Each row is a point on a landscape with many valleys, with its height.
A ball rolls from a point to whichever of its 3 nearest points has the largest drop for the distance, and stops where none of them is lower. Distance is the straight distance between rows; heights are no part of it.
K760: 0.755 0.081 0.058 -0.147 -1.942 2.326 1.951 -4.017 1.502 -0.487 -0.637 -0.041 0.329 1.344 -2.043 -0.803 -1.613 -1.375 1.104 -0.207 -1.682 -1.290 -1.324 1.632 -0.911 2.992  (h 34.6)
K91: -0.464 -0.913 2.556 0.542 1.305 -1.784 1.260 1.263 0.221 -0.286 1.491 -0.847 0.626 0.705 -0.136 -0.495 1.588 0.533 -0.723 -1.597 1.557 1.592 0.372 -0.106 -1.062 -0.370  (h 38.0)
K797: 0.942 -0.156 0.341 0.271 1.620 -2.434 0.646 2.735 -0.635 0.353 1.570 -0.780 1.517 -1.278 1.163 -0.446 1.500 1.279 0.436 -0.603 2.787 -0.744 1.570 -2.001 0.539 -1.896  (h 13.3)
K597: 0.474 -0.009 -3.816 -1.303 -0.299 1.142 -1.129 -1.169 -1.849 1.276 -2.053 1.426 -0.758 -0.034 0.892 -1.483 -1.258 0.334 -0.395 1.214 -0.008 -0.512 1.009 -2.194 0.042 -1.451  (h 15.7)
K660: 0.956 -0.323 0.343 1.049 1.391 -3.078 1.276 2.975 -0.913 -0.007 1.403 -0.851 1.990 -1.473 1.942 -0.135 0.882 1.224 0.881 -0.445 2.102 -0.300 1.747 -1.727 0.709 -2.271  (h 3.2)
K550: 1.636 0.375 -1.086 -0.152 1.482 -1.113 -2.370 0.835 0.320 0.359 -0.712 0.360 -1.840 0.929 0.972 0.283 0.921 0.280 -1.685 -0.374 2.022 -1.809 0.500 -0.297 2.848 -1.750  (h 23.1)
K329: 1.593 -0.174 -0.559 0.750 1.530 -2.984 -0.645 4.146 -1.602 -0.217 0.019 -0.880 1.446 -1.770 1.750 1.216 -0.238 0.786 0.719 -0.257 3.073 -0.844 1.789 -1.948 2.071 -2.217  (h 40.4)
K125: 0.881 -0.576 0.623 1.585 1.266 -3.695 1.693 3.151 -0.921 -0.402 1.627 -0.751 2.082 -1.657 2.443 0.093 0.381 1.053 0.875 -0.619 1.485 0.066 1.670 -1.214 0.600 -2.254  (h 11.4)
K921: 0.873 0.735 1.398 -0.491 -1.950 1.309 1.071 -2.602 0.378 0.776 -1.264 0.893 0.904 -0.861 -0.950 0.724 0.587 0.294 0.874 0.240 -1.186 -0.218 -1.128 1.188 -1.647 2.201  (h 35.0)
K807: -3.270 0.780 -2.016 -4.147 -1.337 3.503 -1.199 -2.095 0.112 0.303 1.559 0.482 -1.633 2.750 -0.555 -0.292 -3.061 -0.993 0.072 1.280 0.322 -1.426 0.121 -0.927 -0.501 1.124  (h 57.2)
K11: 0.717 -1.449 2.242 2.555 0.770 -1.778 1.352 1.723 0.902 -1.168 -0.838 0.487 0.841 -0.863 -1.270 0.638 1.789 0.900 0.257 -0.500 -0.150 3.532 -0.545 0.615 1.333 0.198  (h 34.3)
K453: -0.280 0.072 0.173 -0.491 -0.939 2.975 0.174 -0.953 1.141 -0.434 1.010 -1.546 -0.521 -0.864 -5.712 -1.397 -2.070 -2.217 2.367 1.606 -2.144 -1.034 -1.996 1.487 -1.262 2.326  (h 39.2)
K696: 0.010 0.586 -3.489 -0.968 -0.113 1.309 -1.272 -0.745 -1.304 1.146 -0.887 0.845 -0.581 -0.055 1.042 -1.756 -1.135 0.531 -0.249 1.743 -0.565 -0.653 0.907 -1.939 0.047 -1.760  (h 5.8)
K740: 0.372 -1.916 -0.510 0.626 0.956 -0.418 1.199 0.118 0.362 -0.234 -0.433 -1.126 0.310 -0.132 -0.726 2.939 0.423 -1.408 0.133 -0.954 -1.450 1.795 -0.760 1.165 -0.569 2.040  (h 21.7)
K178: -1.987 1.954 -0.784 -0.695 -1.145 2.041 -1.179 -0.735 -0.822 0.739 0.992 0.850 0.812 0.675 0.710 -2.053 -0.484 1.052 -0.153 1.506 -0.629 -0.758 0.054 -1.095 -0.660 -1.121  (h 29.5)
K591: 0.264 -1.860 1.940 2.811 0.721 -4.881 0.750 3.902 1.265 -2.099 -1.029 -0.526 0.980 -3.127 1.193 0.622 0.409 0.428 -0.191 -1.098 -1.246 2.326 0.414 1.800 0.874 -0.016  (h 22.3)
K563: -0.027 -0.587 1.995 0.844 1.072 -2.493 1.672 2.017 -0.230 -0.177 1.679 -0.458 1.389 -0.591 0.703 -1.048 2.023 1.206 0.075 -1.067 1.749 1.058 1.053 -1.188 -0.362 -1.202  (h 38.5)
K791: -2.230 1.000 -0.366 -2.047 -1.502 2.626 -1.180 -1.276 -0.565 0.552 1.678 1.348 0.357 2.829 -1.007 -1.745 -1.339 0.097 -0.627 0.990 0.015 -1.029 -0.446 -1.615 -0.615 -0.341  (h 41.0)
K547: -0.217 -0.493 -1.313 1.099 0.717 -2.201 -2.324 0.602 -1.208 -0.399 -2.908 1.467 -1.965 -0.748 0.728 -0.124 1.501 0.993 -1.495 -1.571 2.937 -0.331 0.917 -0.741 3.767 -1.742  (h 31.3)
K699: 0.463 -0.763 -1.564 0.068 0.294 -1.293 -1.626 -0.303 -2.100 0.584 -2.900 1.847 -3.216 1.658 2.113 0.950 -0.710 -1.021 -2.100 -0.438 1.329 0.459 0.334 -0.114 1.553 -2.112  (h 22.4)
K773: 0.819 -0.113 -1.257 0.313 1.258 -1.732 -2.438 1.531 -0.472 0.093 -1.913 0.636 -1.113 -0.822 0.495 0.218 1.548 1.260 -1.029 -0.850 3.042 -1.088 0.775 -1.027 3.623 -1.575  (h 37.9)
K225: 1.704 0.578 -0.436 -0.430 1.736 -1.176 -1.784 1.524 0.583 0.510 0.564 -0.371 -0.750 0.446 0.646 -0.291 1.430 0.743 -1.197 -0.532 2.601 -1.981 0.858 -0.805 2.030 -1.595  (h 25.5)
K325: -1.196 1.724 1.169 -0.835 -2.284 2.214 0.607 -2.817 -0.460 0.052 1.050 1.659 1.492 2.826 -0.744 0.016 -0.985 0.286 0.258 -0.488 -0.641 -0.740 -1.463 0.244 -0.895 1.467  (h 33.4)
K822: -1.087 -0.903 -1.134 1.616 0.549 -2.721 -2.023 0.483 -1.548 -0.783 -3.317 1.368 -2.219 -1.325 0.925 -0.489 1.059 1.179 -1.332 -1.887 3.202 0.015 1.549 -0.998 3.333 -1.862  (h 41.5)
K723: -0.951 -1.209 -1.002 1.031 0.228 -2.198 -1.919 -0.297 -1.842 -0.114 -3.079 2.198 -2.903 0.723 1.505 -0.365 1.682 -0.021 -2.272 -1.864 2.281 0.121 1.018 -0.670 2.747 -2.229  (h 24.3)
K888: 1.577 -0.605 0.483 -0.136 -0.174 2.455 0.654 -0.162 0.884 0.268 -0.122 -0.626 -0.445 -1.848 -3.297 -0.431 0.625 -1.994 2.151 2.474 -3.068 -0.155 -0.816 0.422 -1.840 1.521  (h 19.8)
K440: 2.108 -1.227 1.680 2.727 1.151 -0.627 0.946 1.663 1.623 -1.452 -0.606 0.033 0.564 -0.801 -2.263 1.435 1.315 0.666 0.477 0.225 -0.714 2.599 -1.024 0.792 2.026 0.682  (h 46.6)
K233: -2.152 2.147 0.845 -0.597 -2.029 1.812 -0.601 -1.411 -0.655 0.452 0.916 1.184 1.433 1.016 0.406 -0.891 -0.202 1.409 -0.027 0.640 -0.680 -0.451 -0.637 0.015 -1.018 -0.117  (h 32.9)
K764: -2.334 2.237 0.334 -0.662 -1.118 0.712 -0.647 -0.494 -0.215 0.446 0.940 -0.435 0.693 -0.767 2.105 -0.083 -0.413 1.039 -0.017 0.443 -0.427 -0.267 0.306 1.051 -1.265 -0.128  (h 37.0)
K966: -0.473 -0.356 0.187 -0.656 -0.538 -0.126 0.927 -0.718 -0.032 0.472 -0.987 -0.661 0.611 -1.373 0.747 2.536 0.496 -0.560 0.217 -0.397 -1.112 0.928 -0.549 1.603 -1.893 2.306  (h 52.7)
K126: 1.122 1.083 -1.573 -0.348 1.192 -0.237 -1.866 0.533 0.176 0.270 0.747 -0.857 -1.846 0.868 2.309 0.047 -1.100 -0.208 -1.181 0.528 0.248 -1.501 0.773 0.134 1.106 -1.874  (h 16.0)
K379: -1.370 -0.526 1.498 -0.372 0.699 -1.101 0.447 0.539 0.453 -0.103 0.930 -1.721 0.143 0.613 0.763 1.303 -0.047 -0.442 -1.058 -1.811 0.729 1.047 -0.133 1.316 -1.832 0.941  (h 56.4)
K303: 1.520 0.276 -1.956 -0.151 1.231 -0.606 -2.171 0.174 -0.468 0.467 -1.223 0.696 -2.559 1.365 1.968 0.706 -0.776 -0.369 -1.592 0.321 0.829 -0.836 0.242 -0.081 2.132 -2.004  (h 22.5)
K290: 0.022 1.454 1.641 -0.337 -2.411 1.804 0.800 -3.136 0.283 0.426 -0.527 1.250 1.361 0.837 -0.726 0.197 -0.034 0.759 0.625 -0.200 -0.768 -0.459 -1.516 1.043 -1.392 1.858  (h 33.7)
K521: -1.050 1.092 -0.767 -1.157 -2.342 2.881 2.309 -3.951 -0.113 -0.320 0.977 0.704 0.905 2.936 -0.357 0.653 -1.680 -1.633 1.043 -1.053 -1.101 -1.058 -1.116 0.632 -0.817 2.707  (h 34.9)
K641: -2.522 1.562 -1.167 -2.561 -2.218 3.220 0.661 -2.553 -0.700 -0.025 2.061 0.818 0.319 3.517 -0.202 1.148 -2.103 -1.040 0.675 -0.354 -0.289 -1.166 -0.911 -0.327 -0.756 2.130  (h 38.4)
K257: -0.968 1.475 -2.325 -0.596 -0.333 1.601 -1.268 -0.455 -0.873 0.733 0.536 0.256 0.047 0.043 1.342 -1.902 -1.115 0.823 -0.076 1.907 -0.861 -0.831 0.685 -1.431 -0.172 -1.791  (h 20.4)
K759: -2.668 0.809 -1.013 -3.089 -1.420 3.010 -1.328 -1.522 -0.308 0.358 1.909 1.062 -0.415 3.458 -1.199 -1.127 -2.216 -0.614 -0.411 0.965 0.176 -1.225 -0.540 -1.383 -0.493 0.491  (h 48.8)
K761: 1.424 -0.115 -0.405 0.562 1.575 -2.576 -0.046 3.314 -1.140 0.208 0.699 -0.629 1.643 -1.704 1.471 0.426 0.726 1.215 0.735 -0.379 3.055 -1.009 1.789 -1.943 1.594 -2.227  (h 21.9)
K511: 0.728 -1.294 1.965 2.494 0.353 -2.898 0.946 3.492 1.521 -1.686 -1.618 0.256 1.138 -3.045 -0.454 1.242 1.525 0.943 0.371 0.140 -1.022 2.708 -0.241 1.359 1.822 0.417  (h 24.4)
K607: 0.235 1.152 -0.237 -0.548 1.255 -0.485 -1.472 0.930 0.990 0.114 1.735 -1.499 -1.177 0.679 2.301 -0.232 -0.679 -0.006 -1.301 -0.216 0.828 -1.614 0.798 0.526 0.064 -1.401  (h 22.8)
K414: 2.097 -1.532 0.723 2.517 1.604 -0.298 0.975 0.888 1.447 -1.212 -0.341 -0.646 0.349 0.462 -2.474 1.896 0.754 -0.105 0.060 -0.432 -1.071 2.446 -1.055 0.828 1.515 1.023  (h 59.8)
K456: -1.587 -0.324 -1.924 -4.013 -0.844 2.836 -1.392 -2.106 0.385 0.681 0.176 1.035 -2.202 2.536 -0.847 -2.084 -2.434 -0.972 -0.946 1.605 0.549 -1.760 0.457 -1.642 -0.200 0.317  (h 54.5)
K838: 1.057 -1.231 -0.585 0.393 0.439 1.867 0.861 0.771 0.697 0.139 0.434 -1.197 -0.316 -2.001 -2.023 0.987 1.424 -2.433 1.832 2.224 -3.785 0.076 -0.635 0.767 -1.024 1.376  (h 27.0)
K421: -1.617 1.331 1.095 -0.697 -1.525 0.347 0.341 -1.100 -0.406 0.573 -0.401 -0.229 1.008 -1.296 1.437 1.317 0.294 0.760 0.255 -0.244 -0.766 0.266 -0.383 1.709 -1.915 1.353  (h 50.8)
K323: 0.204 0.606 0.010 -0.337 -2.080 2.580 2.208 -4.264 0.985 -0.497 0.025 0.525 0.628 2.167 -1.234 -0.249 -1.653 -1.267 1.034 -0.758 -1.425 -1.138 -1.312 1.355 -0.742 2.807  (h 34.1)
K689: 1.239 0.266 0.421 -0.240 1.813 -1.701 -0.584 2.059 0.088 0.380 1.185 -0.804 0.532 -0.573 0.726 -0.465 1.818 1.269 -0.470 -0.794 2.884 -1.334 1.311 -1.672 1.081 -1.568  (h 21.3)
K551: 1.269 -2.231 -0.329 1.820 1.550 -0.133 1.185 0.264 0.950 -0.638 -0.271 -1.239 0.253 0.375 -1.722 2.488 0.523 -1.165 -0.009 -0.866 -1.571 2.107 -1.130 0.876 0.432 1.669  (h 55.5)
K538: -0.495 -1.276 2.469 1.763 0.838 -2.385 1.975 1.814 -0.038 -0.831 0.396 0.213 1.189 -0.706 0.157 -0.586 1.928 1.122 0.080 -0.941 0.803 2.935 0.494 -0.138 -0.102 -0.722  (h 30.5)
K228: 0.962 -0.153 -3.744 -0.775 0.145 0.282 -1.235 -0.909 -2.236 1.125 -2.750 1.110 -1.728 0.274 1.950 0.118 -2.028 -0.228 -0.788 0.744 0.275 0.160 0.832 -1.172 0.355 -1.836  (h 21.5)
K914: -0.313 -0.156 -2.775 -2.354 -0.546 1.926 -1.228 -1.394 -0.920 1.252 -1.118 1.545 -0.589 1.021 -0.499 -2.921 -0.890 0.218 -0.727 1.548 0.004 -1.384 0.530 -2.661 -0.211 -0.921  (h 36.1)
K153: 0.347 -0.093 1.598 -0.298 1.512 -1.684 0.156 1.537 0.534 0.211 2.086 -1.137 0.289 0.522 0.474 -0.798 1.685 0.706 -0.881 -1.199 2.419 -0.421 0.838 -0.800 -0.425 -1.202  (h 34.7)
K924: 0.212 1.491 -2.201 -0.272 0.711 0.531 -1.659 0.168 -0.162 0.426 0.417 -0.480 -1.229 0.163 2.555 -0.481 -1.648 0.154 -0.618 1.257 -0.471 -1.035 0.873 -0.166 0.405 -2.007  (h 19.1)
K64: -0.188 1.606 -1.062 -0.506 0.761 0.052 -1.399 0.385 0.465 0.162 1.394 -1.250 -1.172 0.302 2.654 -0.243 -1.379 0.110 -0.829 0.537 -0.069 -1.148 0.913 0.511 0.062 -1.613  (h 21.6)
K459: 0.710 -0.339 0.403 0.439 0.248 2.468 0.621 1.121 0.410 0.243 1.315 -1.213 -0.293 -1.743 -3.122 0.160 1.224 -2.384 2.028 2.960 -3.847 -0.030 -0.938 0.684 -1.207 0.918  (h 22.9)
K704: -1.955 2.238 -0.707 -0.309 -0.864 1.288 -1.097 -0.197 -0.500 0.278 1.079 -0.184 0.532 -0.177 1.910 -1.205 -0.826 1.125 0.039 1.308 -0.733 -0.750 0.606 -0.248 -0.642 -1.303  (h 30.2)
K255: -0.935 1.955 1.622 -0.446 -2.331 1.346 0.382 -2.192 -0.339 0.672 -0.213 1.105 1.634 -0.041 0.209 0.402 0.261 1.170 0.521 0.102 -0.649 -0.265 -1.033 1.130 -1.369 1.401  (h 34.2)
K522: -0.213 -0.194 1.942 -0.171 1.421 -1.526 0.189 1.397 0.621 -0.017 1.903 -1.215 0.219 0.714 0.469 -0.680 1.368 0.460 -1.043 -1.554 2.270 0.057 0.681 -0.588 -0.801 -0.792  (h 35.5)
K724: -1.474 2.113 1.266 -0.572 -2.381 2.069 0.034 -2.169 -0.492 0.303 0.786 1.402 1.605 1.765 -0.270 -0.490 -0.569 1.052 0.009 0.003 -0.355 -0.419 -1.300 0.212 -1.025 0.713  (h 33.3)
K574: 0.124 0.505 1.046 -0.232 -0.740 3.078 -0.088 0.317 0.196 -0.220 1.640 -1.376 -0.125 -1.014 -5.560 -0.831 -1.473 -1.986 2.564 2.284 -2.350 -0.320 -2.209 0.886 -1.740 1.492  (h 33.5)
K38: 1.847 -0.550 0.894 -0.393 -0.552 2.261 0.602 -1.139 1.044 0.326 -0.742 -0.366 -0.338 -1.473 -3.626 -0.817 0.055 -1.563 1.993 1.927 -2.367 -0.305 -1.137 0.588 -1.908 2.026  (h 24.7)
K842: -0.599 0.649 -2.577 -1.487 -0.439 2.078 -1.520 -0.947 -1.087 1.193 -0.075 1.048 -0.159 0.643 0.158 -2.623 -0.718 0.478 -0.349 1.861 -0.569 -1.155 0.533 -2.373 -0.117 -1.417  (h 24.9)
K405: -1.675 -1.266 -0.815 2.440 0.132 -3.456 -1.113 -0.218 -2.257 -1.072 -2.967 1.492 -2.717 -1.453 1.895 -1.199 0.522 1.177 -1.384 -2.965 3.142 0.182 2.582 -1.483 2.598 -2.782  (h 59.5)
K74: -2.187 1.123 0.781 -0.828 -0.798 -0.163 -0.086 -0.227 0.169 0.319 0.298 -1.210 0.618 -0.974 1.949 1.226 -0.201 0.367 -0.312 -0.486 -0.418 0.216 0.010 1.724 -1.832 0.950  (h 45.3)
K373: 1.537 0.208 -0.960 0.009 1.681 -1.794 -1.385 2.523 -0.599 0.322 -0.057 -0.457 0.469 -1.357 0.573 0.178 1.360 1.600 0.096 -0.507 3.506 -1.267 1.175 -1.805 2.287 -1.661  (h 30.7)
K415: 1.763 0.254 -1.398 -0.038 1.333 -0.836 -2.487 0.357 -0.034 0.479 -0.799 0.555 -2.485 1.249 1.593 0.476 0.110 -0.233 -1.760 -0.090 1.423 -1.303 0.262 -0.065 2.651 -2.077  (h 22.7)
K962: 0.794 -0.257 0.928 -0.211 -0.639 2.724 0.130 -0.546 0.859 -0.270 0.411 -1.088 -0.568 -1.129 -4.907 -1.230 -1.087 -1.946 2.394 2.327 -2.356 -0.560 -1.624 0.835 -1.783 1.696  (h 31.1)
K879: 0.505 0.154 1.328 -0.440 1.568 -1.458 -0.287 1.404 0.832 0.208 2.084 -1.207 -0.060 0.727 0.681 -0.846 1.230 0.478 -1.144 -1.273 2.313 -0.957 0.875 -0.608 -0.329 -1.091  (h 33.0)
K354: -0.596 -0.160 1.872 -0.311 1.168 -1.381 0.048 1.288 0.746 -0.044 1.789 -1.509 0.045 0.897 0.703 -0.254 0.774 0.160 -1.250 -1.742 1.855 0.096 0.697 0.149 -1.299 -0.354  (h 37.6)
K389: 0.681 0.894 0.949 -0.180 -2.291 2.252 1.753 -3.832 0.599 -0.219 -0.222 0.986 0.897 1.863 -1.223 -0.160 -1.162 -0.464 0.757 -0.620 -1.111 -0.835 -1.579 1.220 -0.932 2.663  (h 33.8)
K825: -0.550 -1.571 1.814 0.586 1.062 -1.326 1.014 0.573 0.331 -0.505 0.317 -0.948 0.355 1.082 -0.601 1.393 0.915 -0.536 -0.942 -1.803 0.732 2.344 -0.456 0.769 -1.038 0.859  (h 59.9)
K824: -0.147 1.550 1.343 -0.331 -2.447 1.944 0.975 -3.241 0.040 0.081 0.132 1.406 1.436 1.898 -0.756 0.181 -0.563 0.346 0.528 -0.441 -0.642 -0.653 -1.575 0.899 -1.078 1.933  (h 33.6)
K412: -0.959 -0.071 -1.971 -2.607 -0.716 2.494 -1.583 -1.311 -0.247 0.941 0.205 1.525 -0.722 1.886 -0.909 -2.833 -1.047 -0.080 -0.858 1.523 0.166 -1.491 0.260 -2.441 -0.225 -0.659  (h 46.4)
K461: -1.984 1.537 0.493 -1.424 -2.063 2.537 0.023 -2.313 -0.557 0.104 1.833 1.421 0.980 3.539 -0.789 -0.278 -1.496 0.015 -0.010 -0.148 -0.323 -0.753 -1.255 -0.473 -0.579 1.065  (h 34.0)
K814: -0.440 -1.271 2.553 1.346 0.938 -2.199 1.748 1.486 0.023 -0.659 0.706 -0.093 1.004 -0.039 -0.330 -0.452 1.932 0.786 -0.131 -1.247 1.060 2.484 0.211 -0.325 -0.427 -0.486  (h 33.9)
K948: 0.099 -0.425 -0.300 -0.358 -1.312 2.711 1.094 -2.551 1.926 -0.443 -0.332 -1.098 -0.682 -0.265 -4.342 -1.809 -1.988 -2.145 1.966 0.967 -2.228 -1.428 -1.511 1.642 -0.668 2.792  (h 51.5)
K625: -0.586 1.713 -2.180 -0.354 -0.012 0.960 -1.501 -0.064 -0.491 0.541 0.536 -0.415 -0.465 -0.223 2.271 -1.042 -1.401 0.619 -0.251 1.577 -0.743 -0.910 0.940 -0.577 -0.061 -2.013  (h 23.0)
K251: 1.225 -0.099 -2.340 -0.100 0.714 -0.665 -1.776 -0.113 -1.546 0.624 -2.320 1.208 -2.969 1.355 2.207 1.019 -1.234 -0.774 -1.563 0.281 0.625 -0.120 0.414 -0.264 1.863 -2.163  (h 22.2)
K598: 0.324 -0.212 -3.523 -1.961 -0.496 1.491 -1.180 -1.546 -1.488 1.626 -1.906 1.682 -0.684 0.184 0.071 -2.185 -0.903 0.491 -0.807 1.203 0.174 -1.049 0.706 -2.482 0.045 -0.979  (h 24.8)
K515: 1.074 0.614 0.441 -0.582 1.699 -1.183 -1.279 1.410 0.873 0.343 1.632 -1.218 -0.714 0.703 0.916 -0.682 0.802 0.401 -1.174 -0.883 2.220 -1.704 0.899 -0.458 0.801 -1.554  (h 29.2)
K587: -0.776 -0.888 -0.809 1.513 0.682 -3.246 -1.995 1.280 -1.819 -1.452 -3.435 0.879 -2.340 -2.387 1.332 -0.417 0.019 1.368 -0.910 -1.894 3.363 0.153 2.150 -1.231 3.165 -1.841  (h 56.7)
K146: 1.308 -0.436 0.619 -0.258 -1.051 2.678 0.809 -2.275 1.738 -0.252 -0.632 -0.817 -0.500 -0.649 -4.208 -1.478 -1.356 -1.640 2.027 1.072 -1.973 -0.938 -1.491 1.217 -1.414 2.194  (h 36.6)
K905: -1.112 0.575 1.260 -0.744 0.849 -1.020 -0.415 0.782 0.852 -0.075 1.838 -1.885 -0.450 0.664 1.496 0.354 -0.303 -0.092 -1.162 -1.259 1.200 -0.333 0.494 1.013 -1.433 -0.092  (h 37.8)
K898: -1.081 1.026 0.751 -0.720 0.871 -0.626 -0.781 0.750 0.788 0.019 1.689 -1.864 -0.545 0.308 2.064 0.106 -0.645 0.010 -1.176 -0.691 0.925 -0.893 0.674 0.946 -1.163 -0.639  (h 32.7)
K54: 1.669 -0.993 0.176 -0.188 -0.245 1.677 0.974 -0.378 0.748 0.550 -0.699 -0.363 -0.204 -2.011 -2.167 0.561 1.251 -1.675 1.810 1.997 -2.902 -0.029 -0.641 0.673 -1.847 1.887  (h 26.9)
K443: -0.917 -1.116 0.681 -0.374 0.363 -0.711 0.773 0.054 0.105 0.023 -0.132 -1.302 0.392 -0.231 0.388 2.577 0.125 -0.848 -0.551 -1.441 -0.364 1.414 -0.524 1.508 -1.797 1.917  (h 50.6)
K677: -1.949 1.270 -0.877 -1.296 -1.251 2.394 -1.463 -0.849 -0.987 0.659 1.122 1.169 0.597 1.701 -0.273 -2.320 -0.733 0.773 -0.274 1.454 -0.441 -1.035 -0.321 -1.757 -0.490 -1.064  (h 34.8)
K82: 0.802 -1.191 2.172 2.557 0.341 -2.185 1.215 2.597 1.172 -1.451 -1.354 0.486 1.133 -2.264 -0.823 0.902 1.796 1.124 0.507 0.135 -0.616 3.050 -0.536 0.939 1.817 0.240  (h 26.8)
K647: 0.772 -1.210 1.290 2.341 1.163 -4.704 1.896 3.114 -0.279 -0.701 1.504 -0.838 1.941 -1.739 3.028 0.043 -0.056 0.624 0.455 -0.985 0.588 0.724 1.488 -0.092 0.514 -2.231  (h 17.7)
K496: 0.122 0.364 1.032 -0.730 -1.462 0.742 1.016 -1.587 0.043 0.940 -1.270 0.348 0.954 -1.571 -0.136 1.403 0.919 0.203 0.731 0.214 -1.196 0.341 -0.891 1.483 -2.082 2.266  (h 39.4)
K860: -0.034 -1.504 2.526 2.011 0.726 -2.092 1.678 1.380 0.463 -1.243 -0.301 0.465 0.954 -0.396 -0.980 0.290 1.903 0.752 0.028 -0.687 0.349 3.488 -0.242 0.201 0.524 0.069  (h 37.7)
K955: 2.315 -1.349 0.016 2.510 1.780 0.084 0.850 0.788 1.876 -1.126 0.268 -1.413 0.190 0.114 -2.533 2.173 0.430 -0.550 0.290 -0.183 -1.750 1.796 -0.912 0.937 1.528 1.165  (h 69.2)
K212: 1.642 -1.804 -1.006 1.920 1.572 0.538 1.030 0.643 1.304 -0.719 0.398 -1.820 0.158 -0.534 -1.793 2.392 0.600 -1.731 0.437 0.093 -2.602 1.199 -0.796 0.887 0.709 1.494  (h 67.4)
K633: -0.473 -1.230 2.223 2.377 0.461 -3.388 2.000 2.515 0.402 -1.437 -0.261 0.384 1.238 -2.118 0.886 -0.155 1.468 1.193 0.324 -0.505 -0.161 2.992 0.573 0.615 0.694 -0.523  (h 25.4)
K771: -0.028 -1.470 1.938 2.733 0.353 -3.786 1.524 3.027 0.971 -1.809 -0.848 0.029 1.231 -3.001 0.867 0.287 1.192 0.994 0.256 -0.547 -0.938 2.968 0.361 1.279 1.082 -0.147  (h 23.5)
K260: -1.739 1.528 0.353 -0.820 -0.012 -0.320 -0.670 0.434 0.585 -0.090 1.509 -1.724 -0.280 -0.242 2.509 0.191 -0.966 0.284 -0.725 -0.343 0.077 -0.635 0.579 1.367 -1.316 -0.381  (h 40.2)
K834: -3.105 1.259 -1.312 -3.210 -1.951 3.211 -0.131 -2.111 -0.565 0.123 2.138 0.719 -0.194 3.381 -0.458 0.871 -2.602 -1.035 0.447 0.309 0.006 -0.998 -0.577 -0.544 -0.824 1.740  (h 44.7)
K52: 1.143 0.391 -3.204 -0.425 0.593 0.249 -1.560 -0.358 -1.577 0.827 -1.689 0.676 -1.969 0.526 2.211 0.307 -1.867 -0.348 -0.771 0.911 -0.086 -0.222 0.711 -0.649 0.934 -2.107  (h 22.0)
K277: 0.724 -0.944 -0.300 -0.475 -0.328 0.666 1.225 -0.714 0.450 0.681 -1.250 -0.342 0.372 -1.862 -0.430 2.181 1.111 -1.187 0.967 0.621 -2.126 0.713 -0.721 1.187 -1.811 2.411  (h 53.4)
K234: -0.193 -1.095 1.702 2.171 0.801 -3.533 2.260 2.354 -0.355 -0.831 0.865 -0.210 1.773 -1.898 2.032 -0.687 1.152 1.062 0.481 -0.915 0.547 1.764 1.236 -0.383 0.220 -1.598  (h 21.8)
K973: 0.458 -1.600 -0.771 0.067 0.423 0.024 1.253 -0.093 0.481 0.118 -0.855 -0.939 0.367 -1.011 -0.425 2.661 0.678 -1.429 0.434 -0.238 -2.037 1.028 -0.665 1.198 -1.180 2.334  (h 50.2)
K154: 0.624 -0.568 -1.191 0.365 0.695 -1.456 -2.164 -0.047 -1.351 0.314 -2.577 1.892 -2.900 1.457 1.398 0.552 0.576 -0.422 -2.152 -0.807 1.693 -0.153 0.199 -0.078 2.882 -1.923  (h 22.6)
K823: 1.671 0.378 1.332 -0.218 -1.750 1.884 1.197 -3.263 1.072 0.194 -1.254 0.759 0.403 0.056 -2.096 -0.466 -0.363 -0.477 1.204 0.170 -1.353 -0.734 -1.444 1.322 -1.525 2.485  (h 35.6)
K936: 2.035 -0.240 1.011 -0.462 -1.211 1.800 1.012 -2.068 0.898 0.441 -1.456 0.351 0.123 -1.347 -2.226 -0.077 0.320 -0.683 1.604 1.024 -1.874 -0.337 -1.095 0.938 -1.938 2.327  (h 32.0)
K357: -2.328 2.125 0.092 -0.621 -1.558 1.984 -0.916 -0.960 -0.760 0.658 1.275 0.981 1.249 1.031 0.508 -1.683 -0.277 1.265 -0.012 1.255 -0.576 -0.669 -0.297 -0.699 -0.751 -0.754  (h 31.8)
K532: 0.789 0.038 -1.378 0.351 1.327 -2.195 -2.192 2.363 -0.943 -0.168 -1.796 0.192 -0.471 -1.726 0.521 0.389 0.957 1.436 -0.165 -0.809 3.566 -0.961 1.164 -1.624 3.266 -1.638  (h 44.1)
K951: 1.222 -1.827 -1.367 0.703 0.796 0.901 1.142 0.285 0.773 0.078 -0.012 -1.250 0.045 -1.446 -1.357 2.016 1.172 -2.118 1.000 0.986 -3.304 0.690 -0.603 0.878 -0.654 1.961  (h 45.7)
K479: 1.534 -0.315 0.851 -0.534 -1.082 1.395 1.175 -1.645 0.709 0.755 -1.570 0.189 0.155 -1.615 -1.501 0.784 1.020 -0.759 1.476 1.101 -2.014 0.046 -0.801 0.859 -1.935 2.405  (h 37.2)
K843: -1.112 1.271 -0.551 -1.203 -2.450 2.767 1.763 -3.463 -0.193 -0.221 1.248 0.945 1.027 3.420 -0.288 0.763 -1.847 -1.030 0.709 -1.019 -0.796 -1.005 -1.300 0.418 -0.743 2.546  (h 35.2)
K755: 0.253 -1.575 1.730 2.696 0.817 -4.800 1.820 3.092 0.334 -1.555 0.404 -0.478 1.180 -2.501 2.459 -0.038 -0.098 0.823 0.165 -1.223 -0.559 1.743 0.972 1.070 0.468 -1.328  (h 20.6)
K749: 0.241 -1.869 1.715 1.445 1.215 -1.172 1.380 0.729 0.507 -0.744 -0.173 -0.414 0.559 0.947 -1.324 1.314 0.993 -0.076 -0.596 -1.502 0.152 3.045 -0.812 0.523 -0.211 0.877  (h 63.4)

For each start below, name the point where the ball stops.
K822 => K696
K496 => K178
K587 => K696
K323 => K178
K379 => K126
K414 => K660
K699 => K696
K563 => K660
K807 => K178
K212 => K888
K749 => K660
K11 => K660
K521 => K178

Call two points neighbours if one is among the 3 nearest of the other. Go from one point of each pair to the other, from neighbour to neighbour, staying as low as possible. Name the highest point that can't be avoided.
K696 / K178 => K704
K740 / K660 => K973
K660 / K696 => K225
K696 / K888 => K823
